The views of a scene show one set of named points, each view turned or mirrored, shifted and resized as a whole, with a little noise and some points left out.

Scene 1
View 1
<244>: [-0.61 -2.19  0.22 -0.57  1.54 -2.23  3.16 -0.75 -1.70 -0.32  0.13 -0.01
  1.97  1.15 -0.56 -1.76 -2.20  0.59  0.13 -3.35  1.34 -1.10  1.66  0.97
  3.61 -3.19  0.70 -0.33 -0.87]
<223>: [-0.80 -2.53  1.26 -0.36  0.40 -3.48  2.21 -1.01 -2.38 -3.16 -2.79  0.59
 -5.22 -3.00 -1.03 -4.67 -3.44 -1.78  2.07 -2.38  1.95 -1.23 -1.59  0.29
  2.66 -1.35 -4.23  0.30 -0.29]
<289>: [ 0.49 -2.97  1.39 -1.89  0.34 -3.42  3.28 -0.14 -0.25 -1.11 -0.95  1.77
 -2.41 -0.85  1.18 -2.89 -2.84 -1.07  3.14 -1.15  1.53 -0.35  3.74  0.90
  2.28 -2.65  0.80  0.15 -2.41]
<269>: [ 2.03 -1.36  1.57 -0.19  0.03 -3.84  2.23 -0.79 -4.64 -2.62  1.29 -3.16
 -5.20 -4.32 -1.77 -2.72 -3.22 -3.31  1.35 -1.53  3.23  1.16  1.83  0.04
 -0.29 -1.86 -2.00  0.43  2.75]
<232>: [-0.08 -1.07  0.49  1.43  0.77 -3.06  1.93 -0.31 -1.47 -1.74  3.36 -1.61
 -3.93 -4.90 -1.66 -0.24 -1.44 -1.26  1.05 -1.63  2.32  1.76  6.64  1.89
  1.24 -2.43  2.17 -0.41 -1.02]
<69>: [-2.69 -1.65  0.53  0.60  1.50 -1.71  2.52 -0.16 -1.07 -2.12 -3.06  1.05
 -1.07  0.26 -1.32 -3.66 -2.78 -0.25  0.23 -4.52  1.21 -1.61 -2.80  2.11
  3.67 -2.15 -2.23 -0.01 -1.90]
<134>: [-1.21  0.91 -0.24  0.41  0.06 -2.59  3.50  1.11 -2.99 -0.49 -0.19 -1.37
  0.22  1.51 -0.46  0.65 -1.93 -3.47 -0.78 -0.68  0.12  0.98  1.01  4.87
  1.28 -2.23 -0.60 -0.01 -0.59]
<109>: [ 0.33 -0.32  0.29 -1.39 -0.05 -1.64  4.24  1.93 -3.79  0.32 -1.55 -1.57
  2.96  3.08  0.29 -0.12 -3.22 -3.77 -0.90  0.03  0.75  1.35  0.08  3.72
  0.81 -2.57  0.21 -0.70 -0.75]
<72>: [-2.22 -1.39 -0.13 -0.81  1.37 -3.67  4.04 -3.23 -2.56 -1.15 -0.50  1.42
 -0.58  2.50 -2.05 -3.97 -1.74  1.80  0.26 -3.43  1.59 -3.82 -0.23  1.70
  5.76 -3.12 -2.79  0.16  1.61]
<239>: [ 0.84 -2.11  0.34 -1.15  0.73 -4.34  3.09 -1.95 -2.47 -0.06  2.65 -0.51
  0.18 -0.72  0.51  0.05 -1.54 -0.21  1.91 -1.04  0.81 -0.79  5.77 -0.49
  2.75 -2.79  0.28  0.29  0.87]
<267>: [-4.13 -1.44 -0.58  1.36  1.31 -3.21  2.23 -1.01  2.19 -1.11 -0.06  3.43
 -2.09 -0.83  0.75 -0.15 -0.25  1.26  2.29 -2.75 -1.09 -1.67  4.51  2.77
  5.23 -2.16  0.39  0.20 -4.49]
<94>: [ 2.31 -0.99  1.34 -3.16 -1.20 -2.60  5.34  1.31 -4.47 -0.08 -0.66 -1.66
  0.48  1.61 -0.70 -2.25 -4.36 -4.12 -0.01  2.17  3.05  1.75  2.39  3.96
  0.28 -3.11  1.27 -1.36  0.58]
<105>: [-0.88  0.43  0.49 -1.44 -0.06 -3.26  4.28 -0.07 -4.13 -0.82 -2.33 -0.15
  0.16  4.07 -0.63 -2.30 -3.00 -2.86 -0.64 -1.52  0.79 -1.40 -2.78  4.24
  2.13 -2.52 -2.97  0.82  1.36]
<33>: [ 3.11 -4.41  1.30 -3.59  0.58 -1.66  4.46  0.64 -2.01  0.77  0.68 -0.74
  3.80  0.14  0.86 -2.05 -4.09 -0.63  1.49  0.61  3.01  1.35  5.91 -0.70
  1.88 -3.85  4.25 -2.05 -1.88]
<261>: [ 1.08 -1.76  1.14 -1.91  0.57 -1.57  4.28  0.87 -3.21 -0.64 -0.95 -1.08
  1.61  2.06 -1.32 -3.18 -3.95 -1.74 -0.63 -1.97  3.16  0.32  0.22  2.62
  1.49 -3.41  1.16 -0.65 -0.26]
<188>: [-0.40  1.12  0.79 -1.81 -1.03 -2.83  5.03  2.27 -2.50  0.08 -2.39  0.51
  0.28  4.60  1.17 -0.51 -3.13 -4.80  0.11  0.76  0.18  0.84  0.19  6.54
  0.33 -2.57  0.14  0.55 -1.79]
<285>: [-6.37 -0.55 -1.39  3.14  3.43 -3.59  0.07 -2.85  1.69 -1.67 -1.37  3.52
 -0.65  1.62  0.72 -0.33  1.19  2.72  1.38 -8.54 -3.32 -5.08 -2.15  0.54
  6.65 -1.48 -4.35  2.75 -2.20]
<26>: [-3.15  0.42 -0.93  2.19  1.74 -1.41  2.34  0.22 -2.24 -0.85 -0.89 -0.94
  2.19  2.02 -1.62  0.13 -1.21 -1.12 -2.25 -4.64 -0.32 -0.87 -2.44  3.43
  2.97 -2.34 -1.74  0.24 -0.78]
<192>: [ 0.03 -1.86  0.71 -0.05 -0.17 -3.38  3.05 -0.73 -2.64 -2.19  0.71 -0.98
 -4.61 -4.34 -1.68 -2.34 -2.64 -2.09  1.69  0.63  2.48  1.18  4.39  1.64
  1.96 -2.08 -0.83 -1.38 -0.34]
<299>: [-2.12 -2.20  0.86 -1.00  1.45 -3.68  3.34 -2.39  1.07 -1.30 -0.45  4.00
 -2.17  1.88 -0.22 -4.33 -1.38  2.47  2.18 -4.86  1.63 -3.72  2.16  2.10
  5.42 -3.37  0.47  1.35 -1.93]
View 2
<289>: [ 0.03 -1.53  0.97 -0.85  0.59 -2.19 -1.19 -2.27  0.18 -0.72  1.00 -2.33
  1.68  0.27  3.52 -0.71 -1.27  0.11 -0.24 -3.14  2.25 -1.22  0.52 -1.80
 -2.79 -1.77 -0.77  0.31 -0.88]
<26>: [-0.63 -0.84  1.58  0.68  2.73  0.23  1.84  1.00  1.37 -3.04 -0.42 -1.56
 -1.18  1.57 -0.17  1.00 -1.58 -1.64  2.94  0.24 -0.47  0.82 -0.35 -1.42
  0.61 -1.69  1.20 -0.80 -1.27]
<232>: [-1.22 -2.84 -0.91 -0.11  2.88  0.67 -2.46 -3.28  1.36  0.37  3.92 -1.49
  0.44 -0.32  2.05 -0.11 -4.03  2.22  1.03 -3.60  1.17 -0.66 -0.32 -0.90
 -2.45 -3.00  0.51 -0.39  0.46]
<94>: [-0.77  0.13  1.84 -0.60  1.39  0.56 -1.26 -0.90  0.91 -0.59  1.48 -2.39
 -0.25  0.17  3.56 -0.54 -3.68 -0.98 -0.38 -0.22  0.39 -3.68  1.03  1.25
 -1.46  0.19 -2.49  3.49  0.78]
<33>: [-0.48 -0.81 -1.37 -0.83 -1.13 -1.07 -0.84 -1.69  0.80  0.01  1.32 -2.05
  0.30  1.37  5.16 -0.63 -3.48 -0.05  0.01  0.18  1.36 -5.13 -1.88 -0.31
 -4.82 -1.69 -1.99  0.96  0.20]
<299>: [-0.14 -0.25  1.45  0.56  0.61 -3.61 -1.01 -2.98 -0.04 -1.75 -2.07 -3.13
  1.95  0.77  1.83 -0.47  0.08 -0.26  3.09 -2.83  1.88  1.49 -0.74 -2.42
 -2.45 -3.71 -0.12 -0.25 -2.61]
<134>: [-0.74 -1.06  1.25  0.30  3.10  0.79 -0.69  0.69  1.65 -2.49  1.49 -1.48
 -1.20  0.46  0.95 -0.28 -2.86 -1.20  0.82 -0.95  0.13 -0.55  1.02 -0.65
 -0.34 -0.36 -0.80  1.16 -0.18]
<269>: [-0.84 -2.32  2.41 -1.46  2.43  0.35 -0.86 -2.89  0.90  2.75  3.07 -2.01
  1.00  0.24  2.56  2.04 -2.95  1.99 -1.17 -2.84 -0.61 -0.18  1.55  0.54
  0.03 -2.12  1.72  2.46  0.97]
<109>: [-0.62 -0.21  1.40 -0.24  1.81  0.64  0.23  1.31  1.22 -2.42  0.78 -1.81
 -1.35  1.21  2.18 -0.13 -2.85 -2.27  0.22  0.63  0.21 -2.62  0.60 -0.07
 -0.77  0.54 -1.39  1.86  0.06]
<261>: [-0.91  0.14  1.84 -0.29  0.96  0.10  0.57 -1.35  0.60 -1.08  0.12 -2.99
  0.13  1.37  2.86  0.45 -2.49 -1.30  1.25  0.33  0.51 -2.81 -0.39  0.40
 -0.97 -1.04 -0.71  1.31  0.09]
<223>: [ 1.06 -1.81  4.14 -2.22  1.58 -1.50  1.01 -2.24 -0.45  0.74  0.56 -2.31
  2.48 -0.40  2.06  1.27  0.12  0.90 -0.35 -3.31 -0.04  0.62  1.74 -1.16
  0.79 -2.37  1.58  0.67 -0.93]
<267>: [ 0.78 -2.27 -0.56  0.33  1.69 -2.42 -1.59 -1.11  0.70 -3.23  0.59 -1.14
  0.89 -0.32  1.10 -1.88 -0.60  0.45  2.35 -3.71  2.09  1.47 -0.48 -3.95
 -3.04 -3.37 -0.36 -2.44 -2.70]
<244>: [-0.43 -0.70  0.38  0.20  0.61 -1.32  0.26 -0.98  0.88 -1.11 -0.34 -2.00
 -0.05  1.41  2.04  0.45 -1.80 -0.38  2.07 -0.25  0.40 -0.98 -1.26 -1.31
 -2.16 -2.76  0.24 -0.09 -1.14]
<239>: [-0.25 -1.46 -0.91  0.05  0.55 -2.19 -2.33 -1.03  1.73  0.43  0.85 -1.13
 -0.65  0.76  2.68  0.04 -2.63  1.10  0.48 -1.12 -0.34 -0.36 -0.69 -1.18
 -3.55 -3.01 -0.50  1.77 -1.08]
<72>: [ 0.71  0.21  2.59  0.29  0.95 -2.71  0.00 -1.35  0.73 -0.65 -2.57 -2.44
  0.48  0.47  0.83  0.88 -0.33  0.17  2.96 -0.51 -1.34  1.72 -0.48 -1.05
 -0.77 -4.02  0.11  1.68 -2.61]
<105>: [-0.16  0.46  3.80  0.02  2.01 -0.72  0.40  0.59  0.92 -1.89 -1.22 -2.42
 -0.43  0.88  0.98  0.67 -1.21 -2.01  0.82 -0.06 -0.63  0.29  1.68 -0.12
  0.78 -0.41 -0.84  2.75 -0.95]
<192>: [ 0.48 -2.25  1.34 -1.33  2.43  0.24 -1.74 -2.77  0.69  0.76  3.06 -1.50
  1.28 -1.44  2.46 -0.19 -2.78  2.15 -0.07 -3.34 -0.02 -0.98  0.75 -0.60
 -1.36 -2.67 -0.28  1.01 -0.02]
<69>: [ 0.45 -0.84  3.31 -0.74  1.68 -0.88  2.23 -1.16 -0.08 -2.06 -0.83 -2.62
  1.43  0.62  1.16  0.69  0.20 -0.79  2.16 -1.39  0.52  0.26  0.32 -1.80
  0.59 -2.29  1.27 -1.10 -1.57]
View 3
<105>: [-0.03 -0.19 -1.38 -0.16  2.10 -0.07 -1.19  0.57 -0.51 -1.17  0.11 -0.93
  0.76  2.18 -1.65 -1.68  0.69  0.36 -2.67 -2.43  1.98  1.22 -0.23  1.10
 -0.32 -0.40  0.71 -0.03 -2.37]
<69>: [-1.10  0.55 -2.24 -2.51  0.07 -1.68  0.07  0.01  0.54 -0.42  0.30 -0.79
 -2.05  1.99 -0.27 -0.45  0.97 -0.52 -2.11 -2.69  2.40 -0.33 -2.15  1.64
  0.63  1.62  1.79  0.04 -1.71]
<33>: [-1.55 -0.21 -1.50  1.99  0.53  1.56  2.57  1.07  0.11  0.48  0.78  1.43
 -0.09  1.84  2.01 -2.62  1.79  0.84 -0.28 -4.64 -1.61  1.81  1.32 -2.29
  0.82  3.07  5.97  3.23  0.94]
<26>: [-0.64  0.36 -1.05 -2.21 -0.52 -1.08  0.33  0.16 -0.19  0.47  0.05 -1.20
 -0.91  0.80 -1.24 -0.56 -0.35 -0.42 -1.84 -2.52  1.52 -0.23  2.04  3.08
  0.57  0.77  0.39  0.07 -2.19]
<289>: [-1.29  1.17 -3.26 -0.22  0.48 -1.31  0.02 -0.08  1.10  0.06  0.28 -0.12
 -0.90  3.91  1.40 -2.75  0.83  0.37 -0.87 -3.33  0.09  1.62 -1.34 -2.22
  1.41  3.25  3.40  1.61  0.40]
<239>: [-0.79  1.37 -2.14  0.62 -0.14  0.51 -1.38 -0.54  1.07  0.76  1.24  0.65
  0.39  2.84  1.34 -1.29  0.10  0.80  0.36 -3.13 -0.99  1.34  2.04 -1.21
  0.80  2.76  2.44  2.23  1.90]
<134>: [-0.34  0.52 -2.27  0.25  0.23 -0.74  0.01  1.05  0.00 -0.34 -0.54 -1.41
 -0.21  1.63 -1.20 -2.76 -0.24  0.97 -1.94 -3.13 -0.58  1.95  2.33  0.92
  1.11  0.19  0.82  0.58 -1.22]
<232>: [-0.42  2.47 -4.57  0.14 -1.38 -0.82 -1.38  1.58  2.29  0.49 -0.59 -0.50
 -2.51  1.69  0.45 -1.62 -0.32  1.01 -0.09 -4.15 -2.72  1.83  1.78 -0.78
  2.42  3.55  2.47  1.67  2.71]
<269>: [ 1.04  0.73 -4.56  0.60 -0.42  1.00 -4.14  3.17  2.02 -0.84  1.04 -0.63
 -2.26  1.78 -0.35 -0.98  0.82  0.53 -0.46 -2.07 -2.02  1.50 -1.47 -0.77
  1.03  1.09  1.90  1.44  2.10]
<244>: [-1.23  0.74 -1.31 -0.87  0.39  0.07  0.53 -0.34  0.41  0.60  0.58  0.36
 -0.37  1.79  0.58 -0.61  0.70 -0.11 -0.86 -3.43  0.96  0.12  1.02  0.62
  0.70  2.80  2.99  1.36 -0.36]
<72>: [-0.87  1.74 -1.48 -1.57  1.68  0.04 -1.82 -2.09  0.71 -0.72  0.88  0.49
  0.50  2.33 -0.03  1.23  0.72  0.22 -1.75 -3.37  3.13 -0.41 -0.81  1.38
 -0.43  2.07  1.42  0.41  0.03]
<285>: [-1.95  2.14 -0.97 -5.41 -1.42 -4.01 -1.41 -4.40  1.04  2.03  1.31 -0.96
 -0.70  3.93  0.59  0.61 -1.42 -1.75 -0.26 -1.13  4.41 -1.90  0.33  2.56
  0.90  3.54 -0.89 -0.32 -1.88]
<109>: [-0.38 -0.66 -1.17  1.16  1.05  0.63  1.21  1.82 -0.89 -0.44 -0.06 -0.65
  0.34  1.18 -0.85 -2.85  0.66  0.79 -2.10 -3.31 -0.37  1.84  2.03  0.40
  0.39  0.05  2.32  1.11 -1.70]
<188>: [-0.52  0.02 -2.02  0.85  2.12 -1.30  0.95  1.24 -0.88 -0.82 -1.22 -1.61
  0.83  2.86 -1.55 -4.58  0.31  0.98 -2.93 -3.28  0.35  2.82  1.29 -0.56
  0.86  0.07  1.42  0.23 -2.89]
<223>: [-0.29  0.62 -3.94 -1.45 -0.52 -1.27 -2.52  0.75  1.47 -1.35  1.25 -0.68
 -2.30  3.17  0.16 -0.67  1.30 -0.01 -1.54 -2.04  0.99  0.51 -4.43 -0.14
  0.64  0.98  1.51  0.51  0.28]
<192>: [-0.34  1.73 -4.65  0.66 -0.95 -0.59 -1.72  1.14  1.94 -1.19  0.14 -0.40
 -2.10  2.48  0.50 -1.46  0.67  1.64 -1.16 -4.14 -1.81  2.04 -1.01 -0.88
  1.64  1.41  2.02  1.44  2.48]
<267>: [-2.32  2.96 -2.89 -2.45 -1.10 -3.89  0.78 -2.97  1.45  0.98 -0.39 -0.58
 -1.09  4.02  1.35 -1.80 -0.93  0.53 -0.68 -4.31  1.10  0.82  0.82 -0.28
  2.23  3.96  1.41  0.78  0.37]
View 4
<289>: [-2.21 -0.14 -0.10 -0.64  0.67 -0.16  1.23 -2.37  3.09 -2.15  0.79 -0.19
 -1.82 -0.74 -1.09  0.51  0.73  0.55  0.88 -2.91  2.85 -4.31 -0.24  0.51
  0.10  1.26  0.13 -1.17  2.42]
<223>: [-1.63  2.13  0.86 -1.44  1.88 -0.08 -1.32 -0.23  3.03 -1.03  3.46  2.63
 -2.36 -0.02  1.23 -1.53 -0.45  2.74  0.62 -3.20  2.09 -3.35  2.67  0.19
 -3.14 -1.44 -2.58  0.92  0.13]
<285>: [ 1.40  1.02 -0.76 -3.51  0.92 -5.17 -1.31 -4.36  1.61 -1.70  0.56  0.79
  1.80 -4.30  2.60  0.78  2.50  2.71  1.93 -4.85 -3.30 -0.74 -2.15 -1.63
 -8.20 -5.64 -2.56 -6.72 -0.38]
<94>: [ 0.97  0.83  0.16  0.49 -0.64  2.84 -1.33  2.49  1.47  0.40  0.12 -1.12
 -2.67  2.10 -3.02  2.74 -1.70 -0.62  0.04 -0.84  3.57 -2.88 -1.83  1.28
  3.40  3.08 -0.92  2.27  1.84]
<134>: [ 3.55  1.66  0.05 -1.42 -0.59 -0.23 -1.28  1.20  1.32  1.29 -0.87 -0.56
 -1.02  0.53 -3.69  3.06 -0.47  1.16  0.20 -1.94  0.65 -2.58 -2.78 -0.87
 -1.18  1.15 -2.35  0.49  2.49]
<192>: [-0.47  2.03  0.16  0.50  1.73 -1.36  0.24 -0.53  2.63 -2.52  0.47  2.30
 -2.28  1.84 -2.83  0.33  0.39  2.38  1.17 -2.38  5.41 -3.11  0.87  0.07
 -1.33  2.11 -0.53  2.85  2.72]
<69>: [ 0.22  0.60  0.73 -1.57 -0.15 -0.44 -2.37  0.75  0.93  0.08  1.62  0.17
 -0.72 -2.99  0.65 -1.42 -0.22  2.88  0.03 -1.98  0.71 -1.99  0.14 -0.56
 -3.49 -2.01 -2.88 -2.72  0.10]
<299>: [-0.81  0.03 -1.12 -0.27  2.48 -2.12  0.01 -1.91  0.49 -3.74  1.42 -1.50
 -0.53 -3.02  1.15 -0.25  1.32  0.19  1.25 -3.70  1.13 -1.95 -0.79  1.23
 -1.96 -2.24  0.83 -5.46  1.56]
<26>: [ 3.69  1.48  0.18 -2.66 -1.35 -1.01 -3.88  1.45  0.16  1.77 -0.71 -0.23
  0.61 -2.37 -1.22  1.72 -0.07  2.52  0.06 -1.71 -0.95 -0.40 -2.88 -1.50
 -3.85 -1.84 -3.92 -2.37  0.03]
<269>: [-1.20  4.62 -0.67 -1.77  2.28  0.34 -2.80 -0.58  2.30 -1.03  1.79  4.47
 -2.04  2.80 -2.39  1.70 -0.41  1.89  0.25 -2.89  4.74 -2.57  2.84 -0.05
 -1.04  2.19 -0.84  3.68  0.79]
<72>: [ 1.12  1.43 -0.68  0.45  1.60 -1.41 -2.41  0.41  0.14 -2.92  1.37 -0.06
 -0.41 -0.30  2.06  0.85  0.19  0.58  1.73 -2.72  1.01  0.71 -1.57  1.54
 -2.41 -3.88 -1.17 -2.44 -1.20]
<188>: [ 3.48  0.27  0.52 -1.09 -0.74  1.95 -0.01  2.51  1.79  2.49  0.45 -3.20
 -2.16  0.22 -2.84  2.91 -1.46 -0.79 -0.25 -2.21 -0.93 -4.72 -3.17  0.06
  1.00  1.21 -2.51 -0.24  3.16]
<239>: [-0.78  1.63 -1.43 -0.59  0.27 -1.57 -0.49 -3.63  2.29 -3.23 -1.32  1.38
 -0.55  1.74 -1.70  4.06  1.70  0.00  2.06 -2.86  3.65 -1.01 -2.44  0.43
  0.05  1.39  0.61  0.22  0.73]
<261>: [ 0.03  0.81 -0.12 -0.60 -1.33  1.85 -3.06  1.55  0.28  0.26  0.04 -0.90
 -1.23 -0.92 -1.73  1.51 -0.89  0.49 -0.31 -0.55  2.91 -1.30 -1.42  0.43
  1.78  1.40 -1.16 -0.91  0.32]
<33>: [-3.13 -1.59 -0.55  0.41 -3.11  1.59 -0.36 -2.21  2.09 -2.47 -2.43 -1.17
 -1.25 -0.22 -2.58  2.67  0.74 -0.36  0.94  0.01  5.98 -1.54 -2.99  0.67
  4.46  4.11  1.19 -0.37  0.92]

In a view up to two points have been moved. Name them for each view, in the order of its rows, or write none.
view 1 -> none
view 2 -> <239>
view 3 -> <109>
view 4 -> <26>
